Points on a hilly landscape, in no order, each with its height.
A ball rolls from a point to whichever of its 2 nearest points has the largest drop for the distance, and stops where none of them is lower. Distance is the straight distance between rows; heights are no part of it.
q_778 height 44.6: [ 18  10   4  10  -5 -29 -38   8 -18  -9  54   3 -16  22  11  10  15  10
 -36  20 -58 -22   8   9   1  16]
q_15 height 38.6: [-15   9  11   3   7  -1   4  13  14  -8   9  13  12   1 -15  -2   8  22
   2 -13 -12   4  18   6  -6 -30]
q_43 height 43.4: [ -3 -14   6 -14  14  13  27  11  10 -13 -28  -4   9 -20   3   8 -10   0
  24 -17   5  -8 -14  -3 -12 -11]
q_639 height 23.2: [-11 -12 -16 -11  -6  33  39 -17  -9  -1  -1  15   2 -34  20 -14 -19 -21
  -6  -4  25   4 -15 -13 -10   5]
q_692 height 33.2: [  1  17  14  24 -11 -10 -11  -7   0  -1  11   4  29   4 -49  12  14  16
 -22  17  -4 -23  28 -12  26 -38]
q_472 height 28.7: [ -4  16  22  17  -6   8 -14  -8 -10  -8  12  -4  39 -10 -49  17  -2  19
 -16  24   9 -16  27   8  22 -37]
q_183 height 27.6: [  3   5  -8   2 -13  -5  -7  12  14   5  11   1   1 -14   8   4   3  -2
  -6   9 -13   2   4  -5  25  16]
q_78 height 55.5: [ -4   2  -5  25 -11 -14 -12   3  -6  -6  42  10   2   9 -19   5  15   2
 -38  29  -1  -8   4 -20  32 -10]
q_456 height 40.7: [-23  14  -2 -26  14 -16   9  41  -5  -2   8  -3  17   0   8 -21 -12   3
   3 -31   3  12 -16   8 -10 -17]
q_109 height 15.6: [ 19  18  -4   6 -14  31  26  -9  13   8 -23   5  -6  29  14 -12  21 -34
  25   3   1  28   9 -11  12  22]
q_727 height 50.2: [ 23 -23  -6  13 -10   9 -15 -25  21  23 -23 -14 -21  -2   6  12  27 -13
  21  20   8   7 -10  -3   6  39]
q_104 height 33.3: [  7 -41 -18 -12  20  17   4  -7   6   2 -42  17  -8 -16  32 -13 -20   1
  -2  -9   6 -11 -15  -9 -26  10]
q_906 height 69.6: [ -5  16   3  15 -12 -40 -35   5 -25   2  48   7   5  29 -20   1  12  25
 -56  14 -33 -28  11  -4  13 -30]
q_403 height 34.7: [-23  11  16  10  46 -19  -7  22 -18  11 -12  -7   1 -12   2  32 -26  33
 -26  16   2  -9   9  15 -11  16]
q_134 height 12.2: [-36   6 -34  -7  -1 -17  22 -18 -13  22  22   8 -10 -34  -4 -22 -21  -3
 -25 -24   4   3  -8 -24 -22 -15]
q_374 height 67.0: [ 13   9  -1  13  -8  -7 -13   3  17  -9  35   9 -10  29  -2 -17  20  -2
  -9   2 -21   5  27   5  10 -12]
q_817 height 24.6: [ 12  13   3   0 -10   8 -26 -19  15  -8 -34 -23 -26  -9  -7  10  31 -16
  54   7  11  38  -2   4  19  16]
q_108 height 44.8: [  8  -5   2  16  -5 -31 -50  -8  -5   0  19 -11 -19  13 -14  26   9  43
   1  27 -23  -9   8  20  16   7]
q_913 height 26.1: [  8   7   2  -8   2  11 -25   7  19  -8 -23 -17 -21  -7   8   0  20 -12
  43  11  -2  21 -15  15  14  16]
q_854 height 31.0: [-10   2   3 -12  -9  18  23  16  13 -14 -12  12  14 -11   4  -9  -1 -18
   9 -22  18  30 -15 -10   2   1]
q_84 height 14.0: [ 27  -4 -16   4 -23  26  20 -13  14  20 -31   6 -11  29  30 -23  30 -19
  15  -2 -16  18 -10   0  -6  35]
q_702 height 48.9: [ 28  -4   4   5 -15 -10 -32 -17  21  19  -1 -20 -27   3   9   9  35 -16
  23  13 -19  -3  -6  12   6  40]
q_379 height 49.5: [-12 -10 -17   6  17 -12  13  -6  -1  16  17   4  -7   6   6   3 -16  33
 -20  -5 -13 -18   3  -1 -17 -15]
q_531 height 49.0: [  5  -7 -25  -3 -17  11  31   5   2  13  -5  13   4   5  24 -31  17 -22
   0 -14   5  26 -17 -15  -3  22]
q_785 height 24.0: [ -8  13   6   5  -9  16  41 -18   4   5  24  11   6   7 -18 -11   5 -32
   2 -18  29  12  20 -20  -4 -16]
q_337 height 30.9: [ 11  -2  -1 -11 -12  24  31   9   8 -12 -47   0  13  29   4  -5   7 -30
  29 -29  22  33 -24 -19  -2   5]
q_434 height 23.3: [ -3  19  17   7 -10   7 -31   5 -13 -19  10  -2  23 -14 -31   6  -4  15
   0  27   5 -12  40  15  26 -31]
q_460 height 53.7: [ 11  -1  13  29 -11  10  14 -21  11 -13   0   2  11  10 -35  17   3  -9
   1  11  29  24  20 -19  24  -1]
q_257 height 59.8: [ -6   7 -17  16   4  -7  14   2  -3   9  50   1   4  10 -12 -25  23 -19
 -26   0   2   6  11 -20  -1 -16]
q_188 height 23.5: [ 29  -6  -4  16 -17 -10 -14 -24  36   7   5  -7 -19  28  -4   4   8  -2
  -6  -1 -21   7   1   5  10  16]
q_942 height 47.5: [ 14  14  15 -13  -7 -20 -55   1   8  -4 -10 -33 -18  -1 -11   2  22  -8
  53   3   2   1  14  23  18  -4]
q_315 height 7.9: [ 16 -21   1  -5  -7  21  26 -25  26  11 -29  16 -16  15  11 -13   2 -23
  25  -9  22   0 -10  -7 -10  18]
q_738 height 25.0: [-20  -1   0 -16  -9  14  32   5 -25 -12  -4  -9  36 -33  -7   4 -33   7
  -6 -32  19  12  -7  -2 -10 -22]
q_79 height 45.3: [  7   3  10 -11   9 -12 -47   4  12  15  -1 -31 -19  -1   4  13   7   5
  29  12  -3  -5   3  31   7  15]
q_274 height 37.6: [ 27  10   7   1  -2 -34 -62   9  -3 -11  19 -29 -21   1   8   4  16   3
   6  20 -44  -2  10  30   9  25]
q_122 height 29.5: [-37   4  19 -34  20  12  26  20 -23 -12  -5   0  17 -27   8   1 -33  -8
   0 -34  24   0 -27   9 -34 -13]
q_276 height 34.2: [-20 -15  12   7  20   3  -1  -5   2   7  -2   4  10 -17 -12  24 -22  28
 -16   5  16 -16   2   5 -12  -8]
q_325 height 26.5: [  4   0  18  -3  -5  13  18   4   0 -12   5 -19  26 -15 -20  10 -13 -14
  16  -3  26  -3   8   2  16 -11]
q_399 height 49.1: [ 12  13  21  -7 -10 -30 -56   9   1 -18  -4 -20   1 -10 -25  -4   9   0
  37  16   8 -12  31  24  28 -14]
q_376 height 61.3: [-19  19   4  11  15 -46 -12  13 -28   8  27  11  -3   6  -4  17 -10  39
 -37  18 -29 -26  11   3   8  -1]
q_588 height 31.3: [ -5   3  29 -19 -18  28  36   2 -16 -37  -9 -15  39  -9 -21   4 -17 -23
   7 -37  30  26 -15   5  -3 -22]
q_321 height 45.8: [ -5  -7 -11  14   3 -10   4  -2  -4  10  28   2  -3  14  -9  16  -2  38
 -14  13 -14 -23  11  -3   5 -18]
q_691 height 23.6: [-24  25  22  -1  27 -11  -1  25 -29 -11   5  -6  34 -27 -20  18 -26  31
 -12  18  -1 -12  19  20   6 -15]
q_457 height 18.9: [ -3   2  17 -20  -1  55  22  13  -5 -21 -17 -12  14  -5   6  11   1 -26
  28 -14  22  11 -17   7 -10  -9]
q_734 height 29.7: [ 14   4  21  -1  -4  30  37  -7   2 -17 -47  -1  10  31  -6   8   3 -39
  39 -17  35  42  -5 -21  -3  15]
q_567 height 39.1: [ 21   2  -6  20 -27  -9   1 -19   7   3  44  20 -20  35   4   1  36  -8
 -22   7 -37  -8   2 -16   5  15]
q_275 height 31.1: [ -5 -19 -30   9  -3  -7  10 -22   7  30  14  16 -17   2  15 -11   1  -4
 -48 -12 -14  -9 -14 -23 -27   4]
q_751 height 42.0: [-14   2  16 -13  22  -3 -30   5   0  10 -17 -20 -19 -12   5  25 -23  23
  24  11   9  -7  -2  31  -4  11]
q_525 height 31.2: [ 25 -17 -11   0 -14  -3 -22 -12  16  28  -5  -8 -15  14  32   3   2   2
 -15   0 -30  -3 -22  19 -15  46]
q_640 height 51.0: [ 15  16  18 -11  -2 -37 -64  18  -4 -21   0 -16 -11  -1  -7 -11   4   9
  29  18 -19 -19  33  32  19 -11]
q_592 height 21.6: [  4  -1  15 -15  -6  54   3  -5   5  -9 -37 -16  -4 -10   5  19   9 -25
  44  -3  24  14 -12   6  -3   7]
q_60 height 32.1: [  7  -4   9 -13  -5  17  10  24  14 -14 -30  -2   5  26   1   2  17 -15
  44 -22  20  23 -25  -2   1   1]
q_30 height 64.2: [-34  15  -9   2  11 -37   6  10 -33  19  22  15   4  -2   0  12 -22  48
 -35  -2 -16  -9   9   3  -9  -4]
q_88 height 21.3: [ 31  12   3  30 -12 -10  -3 -15  16  -8   8  -8  -8  34 -24   5  23 -17
   4  18 -12   1  39 -18  29  -8]
q_414 height 27.1: [-26 -18 -30   3   3 -21   2 -23 -20  35  15  24 -21  -9  14  -1 -12  16
 -54 -16 -10 -17 -10 -31 -40  -2]
q_111 height 18.7: [ 39  14   0  27  -9   1  -3 -24  18   4  -3  -9 -19  37  -8   0  34 -32
  15  25 -13  16  22 -14  22  28]
q_984 height 34.8: [-14  11  35 -25  -1  14  10  24 -12 -38  -6 -14  38 -22 -19   6 -23  -8
  11 -20  23  14 -20  24   6 -19]
q_686 height 58.4: [ -4  13   4  15   0 -18 -36  14 -14 -14  35   8  -4  -3 -11  10   9   8
 -26  44 -15 -28  19  -5  34 -15]
q_336 height 35.6: [-15   6  -6  11   7  -1  19  -7 -10   0  20  -2  29 -11 -29   4 -15  28
 -23   0   4  -8  11  -4   0 -37]
q_821 height 41.8: [ 34   7   3  20 -34 -21 -25 -14   1 -14  36   6 -16  31  -7  10  31  -5
 -15  18 -45 -13  16 -14  26   9]
q_617 height 36.2: [ -7  18  27 -13  19  -1 -18  12  -7 -36 -15 -21  16 -23 -27   9 -19  21
  36  14   8   0   5  38  13 -25]
q_362 height 27.7: [ 25  16  -3  -2 -13  13 -11   5  24  -2 -33 -14 -16  10  14 -16  30 -32
  34  10  -9  30 -18  10  24  31]
q_860 height 47.4: [ 10  -2  10  -4  -4 -11 -36  -1  24  24  -2 -16 -17  -6   6  15  14  -7
  12   8 -10 -11  -1  13   9  31]
q_344 height 34.4: [  0 -12  -8 -10   1  -6 -22   8  14  23 -11  -6 -11   2  31   2 -18  12
 -14  -6 -11   4 -15  18  -9  33]
q_59 height 19.8: [-14  -1 -18  -1  -6  12  27 -11  -1   8  10  11   2 -31   7   2 -15  -9
 -21  -1   7  -5  -1 -25   6  -1]
q_601 height 40.2: [-15   2  11 -16  23  -4   9  18   6  -5 -12   3  -1 -15   7  10 -18  18
  16  -8  -6 -12  -7  12  -9  -7]
q_44 height 52.8: [  1 -19 -29   6   9  13  21   1  -1  10  10  -3  -1   5  14  -6  -7  18
  -6   2   2   5  -4  -3  -9  -4]
q_455 height 36.5: [ 23 -30 -19   6   0  25  17 -23  15  25 -34  14 -12   0  32 -21  18 -17
  -3   8  -7 -17 -14  -8 -24  29]
q_678 height 35.5: [-12 -24 -40   0  -8  19  17 -28 -15  26  -8  23  -6 -25  20 -23  -5 -11
 -35 -20  12   1  -3 -37 -37  -3]
q_638 height 20.2: [-24  -5  -9 -14   5   7  16  14  -7  -4 -21   5  18 -29   9   0 -31  17
 -15 -28   8  15 -11  -6 -13 -11]
q_185 height 27.4: [ 23 -22  -8  12 -17 -13 -27 -19  22  20   0 -11 -15  15   8  21   2  15
 -22  -1 -30  -7  -8   6  -4  25]
q_895 height 32.6: [ -3   9  17  -2  19 -13 -12   8   3 -15 -12 -17   9 -19 -23  15 -12  30
  29  13  -6 -13  12  24  13 -17]
q_152 height 48.6: [ 11 -19  -8 -15  -5  -1 -31 -11   9  11 -48 -14 -32 -15  25  14  21   5
  45  -3  -9   7 -25   9 -12  31]
q_649 height 17.5: [  3  21   6   3 -16  -4 -30  19  -7 -16  19  -1  18  -3 -13 -12   0   0
  -3  15  -2  -8  44   6  27 -26]
q_232 height 46.1: [ -1 -34 -15   4   4  18  38 -25  -3   2 -11  13  10 -13  -4 -10  -8 -10
  -9 -28  31   0   0 -32 -35 -15]
q_703 height 33.9: [ 10 -12 -19  10  -4 -10   3 -15  15  24  25  15 -15  12  25 -12  13  -5
 -43  -5 -34  -4 -22  -5 -25  27]
q_826 height 16.5: [-11  -8 -15 -18  -8 -11  17  -4  16  19   2  24 -14  -2  24 -23  -5  -2
  -9 -32 -11   2 -15  -7 -22   4]
q_466 height 42.3: [  6 -22  -1  12   8  31   5 -17  20   0 -23 -10  -1  -6  -8  23  -3  11
   9   0  14   0   7  -3 -12  -9]
q_946 height 21.8: [-37 -10 -26  13  15 -18   9 -21 -27  25  18  14 -11  -7  -5   9 -17  27
 -57  -1   2 -20 -14 -32 -29 -22]
q_335 height 33.8: [ -3   8   7   4  -7  20   7   8  21  -8  -3   5   7   6  -4  -1   9  -4
  10 -12   5  20  11  -2   9 -10]
q_291 height 67.2: [-22  22 -11  12  -2 -41 -19   7 -22  11  54   7   7  10 -19 -15  11  17
 -54   0 -23  -8  11  -8  -3 -30]
q_951 height 52.3: [  7  -8  10  17  -5 -11  -3 -12  16  -7   6   2   6   6 -30  12   1  23
  16   8  10  -5  14   4  18 -13]
q_777 height 10.5: [ 20 -20  -1  -5  -5  -2   2 -15  36   9 -18   8 -24  14  15 -11   7  -9
  19  -6  -7   0 -19  10  -6  25]
q_277 height 47.3: [  7 -18 -21   8  -5  16  48 -28   2  13 -21  20   2   5   5 -25   7 -33
  -6 -22  24  17   2 -42 -24   4]
q_17 height 16.7: [-36   8  11  -5  28   7  24   3 -38  -7  -2  -4  27 -37  -6  19 -44  29
 -29  -4  14   1   0  11 -23 -13]
q_700 height 36.6: [ -5   3  10   6  17 -28 -22   5 -12  -1  -5 -17   2 -15 -19  28 -13  45
  16  26  -8 -18  12  21  15  -1]
q_323 height 12.7: [ 34 -12  -5  -4 -25   5   2 -23  27  12 -35   5 -25  25  24 -12  29 -17
  28  -5 -23   8 -20   9  -6  44]
q_33 height 21.1: [-37   3   6  11  38 -28  12   6 -26  19   8   7  17 -18 -15  12 -26  28
 -48   1  15 -16  -2  -6 -29  -8]
q_360 height 31.4: [-18  21  24   2  30 -28 -19  34 -19  -5  16   1  15  -8 -11   7  -6  25
  -7  18 -10 -21  26  18   5  -8]
q_402 height 54.7: [ 14 -15 -16   0   5  22   7   5   7   6   4 -16  -4  13  14  -4   0   7
  20  10   5   7  -4  14   4   5]
q_168 height 26.7: [  2  -9  17   5   0  37  46 -20   6  -2  -2  10  10  -2  -8   0   3 -37
   6 -11  37   9   4 -17 -14   3]
q_964 height 12.0: [ 12  20  16   7 -14   5 -15  10   5 -16  10  -5   9   9 -16  -8  11 -20
  15   7   5  -4  45   2  27 -22]
q_444 height 36.4: [ 16 -15 -19   5  -9  16  15 -23  20  27  -6  18 -20  10  35 -22  19 -13
 -17   1 -28 -14 -17  -1 -25  30]
q_194 height 30.7: [ 19  12  -4 -11 -18 -12 -11  21  11  -2   6  -6  -3   2  18 -14  10 -15
  15   2 -22   6   0   8  29  20]
q_891 height 34.9: [ 39   7   2  10 -24 -30 -57  -3   3 -11  15 -20 -18   7  -5   3  34 -15
  15  21 -30   2  20  10  27  24]
q_641 height 40.9: [ 24  14   6   8   0 -30 -46  10   1 -15  28  -8 -14  11   9   6   9  10
 -19  15 -61  -9   9  21   4  21]
q_394 height 17.2: [ 32  25   3  12  -9  17   8  -9   8  -3 -13 -10 -13  38   2 -13  26 -35
  37  18  -3  23  28  -6  26  17]
q_348 height 52.2: [ -2  25  15 -12  20 -22 -49  29 -11 -19   2 -12 -10   0   4  -5  -7  21
  20  19 -22 -12  30  37  11 -11]
q_855 height 41.0: [  4   6   9  11   1 -37 -53   7 -18   3   8 -18   3   6 -22  21   0  45
   4  30 -16 -20  23  23  20  -4]
q_844 height 30.8: [ -5 -29 -21  -8  32   4  11   2 -12   4 -32   9  -1 -27  33  -6 -35  10
 -23  -8   4 -10 -12 -11 -29   7]
q_794 height 20.7: [-22  16  -5  -6 -13   4  30  -8  -7   2  34   6   9 -14 -16 -19  -6 -18
  -4 -20  21   9  12 -14   0 -26]
q_573 height 37.2: [ 25   6  11  12 -22 -36 -64   7   0 -21  18  -6  -8   4 -14  -2  27  -8
   2  28 -18 -15  35   7  27   1]
q_690 height 23.1: [  6   8  10 -12 -15  38 -16 -18   6  -4 -51 -21 -18  -5   1  20  23 -27
  57  -3  25  30 -13   2   4  13]
q_349 height 52.7: [-13  -5 -17  -6  22 -27  12  -1  -5  20  13  10 -19   6  25  -5 -23  27
 -28 -15 -26 -11  -6   5 -30   7]
q_405 height 5.7: [-17 -11 -14  20  -2 -26   2 -12 -19  13  45  13 -13  23  -9  11   6  20
 -50  16  -6 -21 -25 -27   9 -14]
q_37 height 13.5: [  9 -13 -10 -17  -7  -1   8   1  30  12 -23  11 -10  12  26 -19  -6 -12
   1 -32 -14   3 -22   2 -18  10]
q_908 height 68.7: [ 16  14   5  -3 -14 -19 -21  10  14 -15  21   6  -9  23   1 -13  10  12
   9  -6 -38  -3  27  17  13 -12]
q_744 height 50.3: [ 27 -16 -14  -2 -16  23  -4 -29  13   7 -66  -9 -27   4  20  -3  26 -17
  47   7   8  23 -20  -2  -3  33]
q_823 height 48.3: [ -4  23   9 -18  15 -24 -16  46   0 -19   7  -6   8  -6   9 -19  -9  -4
  11  -2 -16  -5   6  17  19  -8]
q_468 height 4.6: [ 17 -22  -2 -15 -12  41  21 -19   3  -9 -72  18  -6  13  24 -25   7 -37
  34  -5  31   9 -39  -5 -13  23]
q_739 height 57.9: [-11  11  -8  27  -6  -3   7  -6  -3   1  42   8  12   5 -27  -7  19 -11
 -40   9  11   7  11 -28  14 -23]
q_9 height 49.8: [ 18 -33  -8 -11  -4  17  -5 -11  11   6 -58   7 -18  -7  27  -5  17 -10
  42   0   9   0 -30   1 -14  33]
q_56 height 34.3: [  6  -3   5 -22  -5  -7   5  29  12  -3  -9  -5   5  20   9  -5   8  -3
  37 -25  -2   3 -16   7   6  -1]
q_630 height 20.9: [ 28  -6  -5  26 -14   9  -2 -31  29  14   2   4 -23  28   1   9  28 -16
  -8  17 -17   4   2 -11   6  26]
q_508 height 7.3: [-20  -8  26 -13  19  15  12   6 -23 -19 -17 -15  32 -32 -10  23 -44  21
  -7  -8  22   1  -9  25 -16  -8]
q_748 height 44.3: [-28  17  15  -9  29  -8  11  22  -2  -4   3   8  11 -13  -5   2 -14  26
  -1 -13  -9  -9   9  15 -15 -24]
q_928 height 15.9: [-29 -17 -18 -17  -2  14  22  -5 -16  -3 -12  23   6 -31  13 -14 -22  10
 -12 -35  18  18 -10 -15 -32 -14]
q_771 height 44.2: [  6 -35  -1   9   8  25  18 -10  10   5 -22  -4  19  -9  -5  13  -6   1
  -6 -14  25  -1   4 -17 -24  -8]
q_658 height 64.3: [ -5  12 -13  12   5 -24 -11   5   1  -1  50   9  -9  15   0 -17   6  11
 -37   6 -27  -2   8   6   2 -12]
q_780 height 10.2: [-36 -18 -17   0   4   8  15 -14 -19   8   8  29  -1 -31   8   4 -21  22
 -33 -13  15   1  -3 -19 -33 -10]
q_768 height 15.2: [ -1  13  27 -20  -6  49   6  17  -9 -40 -14 -21  17   6 -11  14   2 -20
  38 -15  21  21 -11  17   4 -21]
q_758 height 33.0: [ 37   1  -1   9 -21 -24 -24   4  12  -7  12 -14  -7  11  -3  -6  24 -19
  17  17 -15   8  14   3  35  25]
q_546 height 26.3: [  4  12  -1   5  -6  14  35  -7  10   5  25  11  -3  19  -1 -27  14 -36
  10  -3  19  11  12 -12   5  -2]
q_958 height 29.8: [  5  16  20  -7 -16  26  27  10 -11 -20  10 -11  28   5 -15  -3   0 -36
  21 -14  33  19  17  -5  16 -11]
q_841 height 47.9: [ 19 -10  -6  20  -6 -20 -29  -7   3 -10  23  -9 -19  14 -13  14  18  22
   8  34 -18  -4   8   7  25   7]
q_774 height 28.5: [  5   9  13  -6   9   3 -13  10  18 -15 -15 -18  -6 -19  -8   9   3  -3
  37   7  -2   1   0  12  18  -3]
q_861 height 50.1: [ 13  -1   6  16  -9  -9 -26 -15  11 -13  11  -2 -15  10 -24  14  18  14
  25  22   0   1  22   7  26  -6]
q_568 height 16.4: [ 25  22   5   3  -4  16  -4   2  19 -14  -5 -13  -9  18  -2 -11  18 -27
  30  11 -11   7  27   0  27  -5]
q_352 height 38.7: [-12 -10  20   8  13  25   3 -13   8 -11  -9  -4  14 -16 -24  26 -14  26
   0   4  17  -5   7  14 -13 -20]
q_723 height 35.2: [ 12 -30 -29   1  11  21  27 -15  10  15 -24   9  -4 -10  26 -22  -2 -11
 -13  -2  -1 -11 -13 -18 -23   6]
q_70 height 40.6: [-11  11   2  12  15 -20  -1   5 -15   8  26  -2  24   3 -28   3 -14  36
 -26  15  -4 -23  15   8   8 -34]
q_910 height 52.4: [ 16 -14  -6  26  -4  17  19 -14  15  -7 -11  -3   4   7 -10   7   7 -13
   8  14  23  28   3 -18  16  15]
q_451 height 8.4: [ -9 -17 -16 -35   7  22  14  16  -5  -3 -42  14   0   2  37 -23 -18 -16
  10 -25  20   3 -52  -1 -23   4]
q_729 height 47.0: [  4 -10  -2 -22  12  -6 -16   8  11   8 -41 -14 -24 -12  24  16  -9  11
  37  -5 -17 -11 -24  14  -8  20]
q_22 height 29.1: [  0   1  -2 -15   0  24  28   2   2   9  22  -5   7   4   8 -24  -8 -28
  14  -9  31   4  -8   6  -1  -6]
q_69 height 44.7: [-22  28  18 -26  15 -10  -7  45 -12 -24   4  -4  22  -4  -4 -15 -22   8
  11 -14   7   6  -4  28   9 -26]
q_666 height 21.0: [-28   3  -7 -11  25   4  24   9 -11  15  23  -5  11 -26   2 -15 -12 -13
 -18 -22  21   2 -11  -4 -33 -13]
q_798 height 17.1: [-19  -5   0 -21  25   3   1  27   2   3 -17  12  -9  -6  36  -9 -19   3
   3  -6   4   9 -34  17 -17  20]
q_981 height 33.7: [ -6 -25 -34  16  -6   9  25 -37  -1  18   3  23 -13  -4   0  -6   0  -7
 -41  -6  11  -5  -6 -45 -18 -11]
q_811 height 61.2: [ -3  18   9  11   2 -33 -48  22 -22 -24  23  11   4  -1 -12  -4   3  18
 -25  41 -25 -34  39   9  20 -21]
q_501 height 6.2: [ 12 -33   5  -9  -1  35  23 -22  12  -8 -46  20  -5  -5  13  -8  -6 -26
  24 -12  32  -1 -16 -11 -20  11]
q_979 height 5.5: [ -7 -13  -3 -35  -5  33   7  19  -3 -17 -47   6   7   8  16   3 -15 -18
  28 -27  26   9 -54   1 -11  -1]
q_480 height 11.1: [  4  20  32 -14  -5  25 -10   9   3 -37 -16 -19  14   0 -27   8   2 -17
  41  -7  21  15   8  17  18 -23]
q_213 height 37.3: [ -3   4  -3 -18  -4 -20   4  34   9   9  12  -1   9  10  14 -19   5  -2
   3 -30 -11  10 -11   5  -1   4]
q_648 height 31.9: [ 14   4  20   9  -7  24  -3 -19  13 -13 -24 -15  -5  25 -24  14  12  -9
  48  -1  32  35  19   4  10  -1]
q_851 height 26.2: [-23  -4 -13  -4  29  -8  15  14 -16   8 -19   6   2 -28  21   9 -35  22
 -27  -6  -5  -2  -3  -7 -19   8]
q_613 height 12.8: [-21  -8 -14 -26  26   5  12  21  -7  11 -21  14  -3 -10  40 -27 -16 -10
 -12 -21   6   5 -36   3 -36  12]
q_489 height 28.0: [-26  -4  15  17  37 -17   2   1 -16  11  -6   7  13 -15 -16  32 -24  45
 -34  15   6 -25   1   2 -18  -6]
q_552 height 3.4: [ 13 -18   4 -22 -12  49  12 -10  -6 -19 -74   2   0  11  13   1   4 -42
  42 -11  39  14 -50  -7 -10  17]
q_626 height 64.4: [-10  27  13  12  14 -41 -38   9 -41 -12  19  14  10  12 -26   0  -8  39
 -38  47 -24 -45  26  13  19 -36]
q_392 height 49.9: [ 13  -8 -17   9 -23  -6  21  -6  13  16  12  14  -3  19  12 -20  20 -16
  -8  -8  -4  20  -7 -13   4  25]
q_883 height 13.8: [-36   4  -3   1  25 -19  14   7 -16  19  31   7  10 -25  -5  -1 -15   8
 -35  -3  12 -12  -1 -10 -20  -8]
q_356 height 71.6: [ 12   8   8  23 -20 -27 -37   3 -12  -4  37   4   9  34 -25   3  25  15
 -32  19 -23 -30  28  -7  17 -30]
q_969 height 23.8: [ -5   4 -17  11  -1   9   8  -3   7   7  11   2  -2 -22   5  13  -7   2
 -23  17 -13 -11   1 -17  19   2]
q_479 height 63.8: [-19  28  11  14  21 -47 -19   9 -46   9  21  10   7  22 -21  16 -14  55
 -44  32 -24 -34  15  12   9 -20]
q_697 height 55.7: [  5   2  -6  -4   6 -31   3   4   6   7  28   8 -19   9  23  -3  -8  16
 -18  -6 -49 -13  -7  13 -13  21]
q_324 height 28.6: [ 11   1  27   5  -6  39  36 -16   3  -7 -18  -3  11  19  -8   8   7 -44
  29  -6  40  26   9 -13  -3  17]
q_429 height 15.7: [-15  11  18  -9  24   7  10  19 -18 -16   3 -23  24 -34  -9  16 -35   6
   1  11  10 -11   3  18   8 -11]
q_987 height 45.4: [  5 -16  -6 -16   9  14  -3   8  14  -6 -49 -13  -7 -17  15  15  -6   4
  30 -10  -3  -1 -21   0  -7   4]
q_184 height 14.4: [-39   6 -11  17  16 -21   4 -11 -29  11  39  11  -7   1 -17  12  -9  28
 -55  18   2 -20 -17 -24  -1 -31]
q_415 height 5.6: [-34  10 -21  -3  14 -49  15   1 -22  29  30   2  -2 -21  -9 -12 -16   9
 -34 -21  -7  -9  -3 -19 -24  -9]
q_996 height 22.3: [ -1  -2   8   1  10  -5  10  12  -4  -1  19 -14  20 -21 -14  11 -11   1
   4  11  13 -21  10  -1  16  -6]
q_239 height 51.1: [  7 -14 -16  19 -15   4  21 -11   5  11  18  10   3  10  -3   1  11 -10
 -11   9  15  11   0 -24  14  15]
q_64 height 37.9: [ -7  -2   4  -8  12 -17 -27   6   3  20   1  -6 -19   2  19  14 -28  25
  -4   7  -8  -5  -2  29   2  25]
q_367 height 6.6: [  2  24  30  -7 -16   9 -29  12   8 -29  -6  -6  14  -1 -22  -5   2 -16
  32   0  19  11  29  16  27 -21]
q_911 height 16.1: [-21   4 -26  -6 -14  -5  30 -13  -7  19  29  15  -7 -22   3 -17  -5 -12
 -14 -13   5   2  -2 -22  -4  -6]
q_598 height 48.1: [  4   0 -15 -10 -21  35  50 -10  -7  14 -24  22   2  12  26 -33  18 -35
  19 -11  18  20 -15 -17  -8  18]
q_463 height 58.2: [ -2   3  -4   4   9 -47  -1  -2 -10  10  36  10 -20   8   9  13 -12  22
 -32   8 -41 -29  -6   1  -3  17]
q_864 height 30.3: [ 15   8  29   8  -7  30  15  -6   3 -16  -9 -18  12  20 -22  11   8 -31
  39  -1  38  26  22  -2  11   2]
q_954 height 29.9: [-18  10   0  -8   2  12  25   6 -20  -9  16 -11  35 -20 -19  -3 -23  18
  -7 -19  11   6   8   7  -6 -37]
q_334 height 36.7: [ 12  -7  -9  11 -20 -16   1 -25  12   9  40  23 -24  22  13   1  19   0
 -35  -1 -45 -12 -15  -9 -12  22]
q_720 height 52.9: [ 11 -10 -11  26 -27  -5 -11 -10   4  13  27   4  -6  20  -6  17  16   0
 -24  21  -2  -1   1 -20  29  16]
q_887 height 25.3: [-19  -1  -1 -24  20  21  29  21 -12   7  -1 -12  19 -22  14  -9 -15 -22
  -1 -27  21  -2 -21  -3 -27 -10]
q_962 height 24.5: [ -2  14  -1  -1 -10 -15 -25  22  -3   4  17  -7   9  -7   1   7  -5  15
  -9  11 -17  -5  20   9  26   2]
q_71 height 28.4: [-17   2   3 -17 -14  24  36   2  -9 -20  -3   1  23 -18  -5  -8 -19 -15
   3 -33  27  28 -12  -7  -5 -16]
q_217 height 61.9: [ -6  -4 -17  14  12 -17  11   6   5   8  42  10  -5   6   2 -20  18   2
 -27   1 -15   8  -5  -8 -12  -2]
q_136 height 6.0: [ 11 -34 -15 -28  -4  35  15   0 -10  -6 -64  25   2   2  37 -33  -4 -27
  18 -18  26  -3 -46  -9 -23  13]

Where does a ball stop that starts at each point below?
q_463: q_738
q_774: q_367
q_567: q_405
q_455: q_780
q_362: q_367
q_69: q_324
q_778: q_415
q_392: q_415
